Points, in no order, along strands that fork and pass close to each other.
In the rows, 128 means zero.
Two points are linked if the straight distance between their rows is under 90.1. Some points are linked to none.
Z_203: [162 111 191 139  82  97 156 126 123 116 139 136 130 132 117 102 143 174
 102 127]
Z_91: [ 86 110 160 123 121 124 108 170 141 108  93 160 121 112 142 127  67 147
 152 155]
Z_698: [169 160  53 149 165 143 132 117 123 185 128 101 156 102 121 140 176  89
 167 102]
Z_355: [165 138  41 154 146 140 129 108 122 103 151 124  88  99 141 185  88 135
 187 121]
Z_308: [137  93 150 135 101 111 138 124 135  89 141 138 134 145 120 106 155 172
  77 117]
Z_949: [134 120 172 163 134 105 159 136 122 184 101 100 195 124 137  97 193 121
 125 110]
Z_728: [126 136 159 200 153 137 129 145 107 171 119  83 167 120 154 152 116 120
 170 118]
Z_135: [165 132  53  95 140 114 166  94 142 142 115 156  95  87 121 113 145 130
 158 125]
Z_611: [112 137  59 165 162 177  98 110 118 144 171  94 112 162 122 159 126  97
 114 118]
Z_928: [134 179 158 136 143 133 137 146 114 159 110 100 134 123 142 153 100  97
 189 145]
Z_29: [124 100  71  39 137  99 118  96 153  88 152 170 105 119 128  92 140 124
 100  96]
Z_968: [129 152 135 107 162 122 100 153 114 166 133  86 168 152 130 183 139  50
 168 143]
Z_200: [131 100 110 214 143 136 103 136 122 145 185  77 155 155 151 175 128 128
 135 110]
Z_39: [117 110 115  34 107  96 131 106 136  94 140 176 102 120 129 106 111 130
 124 135]
Z_242: [100  70  99 106 133 120  94 125 141  84 155 145 143 162 122 121 159 141
  61 106]
Z_987: [110  98  86  88 136  95 141 106 163  87 132 166 103 101 138  77 112 145
 122  80]
Z_362: [128 124  31 173 169 158 122 107 129 136 141 120 107 101 147 163 107 123
 164 116]
Z_830: [141 181 152 186 145 164 121 133  94 128 127  81 104 122 144 169  48 107
 186 133]
Z_773: [ 79 113 145 102 111 135 101 144 122  67 118 152  91 140 121  83  82 138
  91 113]
Z_889: [107 109 195 106  98  99 114 175 157 150 102 162 153 132 128 121 126 153
 142 170]
Z_314: [154 173 127 201 138 168 153 109  92 152 103  87 118 107 128 111 136 118
 141  89]
Z_364: [189 129  70 110 121 109 141 107 139  94 161 138 107  97 142 186 108 151
 194 134]
Z_185: [131 106 212 126  60 121  95 159 122  92 145 136 140 163 112 106 145 157
  67 138]
Z_471: [ 98 113 133 177 148 136 120 145 144 151 124 117 165 140 133 136 146 142
 108 124]
Z_999: [118  89 113 193 124 130 159 112 146 116 115 117 147 118 116  93 165 166
  61  99]
Z_470: [105 133 175  19  80 106  88 151 139 144 146 162 155 155 113 145 153  94
 120 190]
Z_616: [ 35  71 126 156 134 145  79 167 140 114 121 138 140 143 139 100  83 120
  86 128]
Z_51: [117 162 165  69 113  98 171 124 140 170 103 164 107  92 122 126  99 116
 183 183]
Z_902: [ 91 116 107  83 123 119 111 121 141  61 139 163  92 124 136  83  86 137
 110  86]
Z_319: [133 118 173 175 151 113 137 152  94 183  98  81 195 139 147 143 165  98
 152 118]
Z_247: [175 111 133 187 119  93 186 117 141 163 120 114 166  95 133 103 193 160
 133  96]
Z_695: [112 144 146  57 127 123  94 152 145 136 139 136 150 162 114 158 137  95
 134 172]
Z_861: [150 135 126  90 106 111 156  94 128 133 137 148 102 133 102 103 167 139
 104 130]
Z_316: [122 144 145  99 132 117 151 138 146 148  99 149 124 114 136 126 112 136
 159 163]
Z_284: [122 185  94  82 145 167 133 107 122 123 116 128  86 144 102 132 119  80
 119 138]
Z_375: [129 162 137 195 134 191 135 106  94  96 119  97  69 135 113 112  80 133
  92 108]
Z_678: [ 95  74  52 114 180 112  93 124 163 114 150 142 144 120 145 143 111 126
 127 109]
Z_633: [152 134 111 176 143 133 106 135 107 133 179  86 141 145 146 194 113 112
 173 115]
Z_411: [133  83  51 121 176 111 110 116 167 138 137 133 151 115 130 147 167 131
 123 119]
Z_150: [108 102  49 190 175 151 134 113 147 154 120 123 144  79 167 149 105 140
 176 121]
Z_283: [121 158  84  53 137 158 126  95 119 104 128 138  79 158  95 108 146  90
  78 127]
Z_883: [ 62  66 138 136 131 117  87 173 162 122 116 153 165 143 133 124 128 142
  95 139]
Z_531: [163 102 120 152 128  91 152 119 157 147 142 126 161 122 131 126 192 156
 119 111]
Z_389: [182 152 136 195 116 139 178 105 105 135 109 105 113 101 121  91 149 147
 127  94]
Z_501: [117 109 161 179 106 161  91 140 104  76 160 109 117 163 115 130 104 155
  69 120]
Z_923: [120 110 204 165  96 121 109 170 127 126 129 114 164 157 110 108 152 144
  85 124]
Z_715: [122 102 109 101 145 102 155 117 166 166 100 158 149 111 134 103 174 143
 120 137]
Z_677: [101 127  90  81 149 151 107 107 130 112 130 136 114 174 101 112 167 104
  58 112]
Z_465: [183 117 109  90  88  88 145 104 127  88 169 153 112 100 156 174 111 172
 174 140]
Z_64: [112 135 112 104 162 121 128 141 162 161 102 141 154 114 147 155 121 123
 169 161]
Z_759: [133 144 127 131 149 135  94 137 106 141 163  83 152 166 127 181 139  82
 145 124]
Z_818: [133 118 201 152  77 150 100 152 107  75 129 131 112 150 108 112 101 157
  77 133]
Z_257: [126 121  88 128 143 136 127 114 129  85 135 136  92 119 135 149  94 144
 141 121]
Z_749: [121 111 149 144 103 137 119 127 121  92 146 119 134 178 102 103 173 151
  34 108]
Z_933: [102  73 120  65 113  96  99 134 148  90 144 167 142 151 127 109 151 144
  80 125]
Z_609: [135 138 210  87  67 110 136 139 109 113 118 167  90 114 118 115  73 155
 148 174]
Z_631: [100  89 102 203 144 144 139 119 145 145 121 105 163 119 135 118 151 148
  90 109]
Z_973: [127 123 137 166 117 141 169 104 133 126  98 119 125 130 103  62 179 149
  49 101]
Z_98: [ 30  99 107 108 149 141  72 158 145 107 122 155 121 141 134  97  82 103
  98 117]
Z_209: [142 159  75 105 145 146 155 100 132 127 106 138  85 115 115 113 134 117
 134 122]
Z_684: [126 177 153 131 133 162 169 116 118 129  75 139  79 100 133  97  72 140
 147 143]
Z_554: [131 126 135 210 148 140 149 134 136 165 113 102 172  93 157 137 135 150
 164 116]
Z_713: [159 180 179 186 134 156 153 129  81 146  93  84 115 113 137 123  92 111
 160 109]
Z_473: [131 133 198 145 116 109 152 150 128 167  98 121 165 130 129  97 153 135
 126 136]
Z_339: [113 158 151 137 130 162 154 109 124 148  93 119 122 152  99  67 177 122
  60 114]
Z_815: [128 170 202  76  89 107 157 125 112 149 112 157  95 109 105 111  92 127
 160 176]
Z_703: [184 142  99 114 108 122 125  98 110 104 170 115 116 142 121 155 160 131
 126 105]
Z_978: [171 107  71 137 157 100 137 121 164 166 139 124 164 105 130 142 194 139
 148 113]
Z_252: [187 155  84 126 146 106 163 116 113 199 112 111 153  89 125 130 172  85
 194 117]
Z_966: [114  74 100 186 143 132  86 141 139 135 193  98 171 171 138 173 142 137
 105 126]
Z_774: [154 182 183 172 131 168 158 126 102 133  88 114  92 100 135 107  65 142
 150 129]
Z_971: [111 160  82 155 145 191  99 103  98 108 161  95  77 169 113 152 105 100
 100 116]
Z_940: [100 178 174 117 136 162 121 146 117 158  97 117 128 156 113 107 129  92
 109 144]
Z_732: [118 142 118 136 159 141 138 128 143 178 108 117 164 130 132 123 170 113
 126 123]
Z_807: [162 156 102 171 121 164 143  99  98  83 135 106  67 133 108 119 116 145
 106  96]
Z_507: [162 175 166  69  85 111 152 118 106 110 158 135  97 109 128 161  84 113
 181 172]
Z_972: [142 154 141  24  82 100 145 100 122 107 160 172  95  95 128 162  97 112
 164 190]
Z_945: [128 126 144 147 108 148  98 130 110  91 167 105 131 179 114 141 150 137
  69 108]
Z_720: [145 159 114  94 173 117 131 142 122 190 112  92 169 119 137 169 152  37
 198 150]
Z_550: [113 153 127 152 126 187 102 110  87  77 151 106  70 168 107 128  90 124
  75 115]
Z_765: [184 142 110 165 117 110 185 101 123 166 122 125 122  95 117  91 177 143
 142  99]
Z_306: [ 67  94  91 124 153 145  94 127 140 108 133 132 131 169 112 103 150 119
  46 108]
Z_723: [ 91 121 161 107 114 136 114 156 131 103  99 154 115 145 119  99 103 139
 108 145]
Z_642: [ 47 108 111  83 161 131 101 148 158 130  87 164 139 128 132  83 116 110
 101 123]
Z_424: [174 148  61 136 120 148 135  94 109  94 155 120  83 134 108 141 146 132
 120 100]
Z_705: [135 163  85 140 166 156 124 118 131 171 126 101 138 130 120 142 163  88
 137 114]
Z_378: [ 92 113 187  61  85 108  94 172 148 141 114 172 141 150 115 119 137 124
 127 178]
Z_414: [105  94  92  66 163  96 110 141 175 134 118 166 150 112 143 141 117 127
 156 153]
Z_811: [ 80  72 176 131 103  99 105 182 156 102  87 171 139 102 145 102  82 159
 143 148]
Z_617: [144 146 153 214 147 142 122 148  91 149 136  75 135 119 162 177  70 117
 194 124]
Z_153: [128 122 233 163 104 119 125 171 107 161  98 103 171 150 116  90 153 120
  94 126]
Z_293: [ 84  96  90 103 167 125 136 121 166 147  90 156 147 112 138  89 152 128
 102 118]
Z_113: [150 131 101  28  90  91 140  80 120  95 164 170  87  95 129 145 112 128
 139 153]
Z_687: [140 147 165 122 109 139 158 120 112  89  99 144  67 114 124 104  60 156
 136 139]
Z_48: [151 102  93 103 129  87 179  93 155 155 109 167 118  87 124  98 165 157
 138 127]
Z_467: [117 115  85 175 170 142 138 128 157 178 114 124 173  87 166 157 136 145
 177 131]
Z_163: [111 180 147 137 141 169 151 116 119 157  91 117 117 138 116  91 148 110
 106 122]
Z_9: [103 163 181  94 126 136  96 168 120 150 122 111 149 168 117 147 130  82
 132 155]
Z_899: [214 135 126 125  82  99 129 103  89  92 189 102 130 133 145 171 153 140
 144 105]
Z_974: [ 93  63 107 147 140 117  81 155 156 117 161 134 175 158 137 163 143 150
 101 135]
Z_154: [177 150 118  98 146 102 158 119  88 195 102  96 145 114 124 149 172  41
 189 142]
Z_309: [ 90  77  93  83 149 101  97 142 162  97 133 164 145 127 140 124 119 132
 121 123]
Z_795: [151 120 200 121  76  98 157 129 117 115 127 155 103 114 121 105 105 180
 135 148]
Z_398: [127  91 193 153 100  95 114 188 153 124 118 151 162 119 145 146 103 174
 165 157]
Z_10: [158 186 179  93  84 141 124 133  93  83 151 118  93 132 132 165  63 115
 169 163]
Z_566: [203 110 117 119  84  78 138 103 126 101 187 133 140 111 156 170 154 175
 153 119]
Z_246: [150 187 161 140 123 159 120 135  94 100 142 101  89 136 129 171  54 113
 172 142]

A fork is a point with three links, a tip a point with one. Leave the first point through the second and follow the links. Name the first fork or tip that comes.
Z_473; Z_153: Z_309
Z_749; Z_945: Z_728
Z_355; Z_364: Z_611
Z_973; Z_339: Z_398
Z_10; Z_507: Z_811
Z_678; Z_411: Z_687

A fork is a point with three links. Follow the links from the first point to the second and name the forks in between, in order.
Z_293; Z_314: Z_309
Z_550; Z_153: Z_728
Z_306; Z_467: Z_309 Z_728
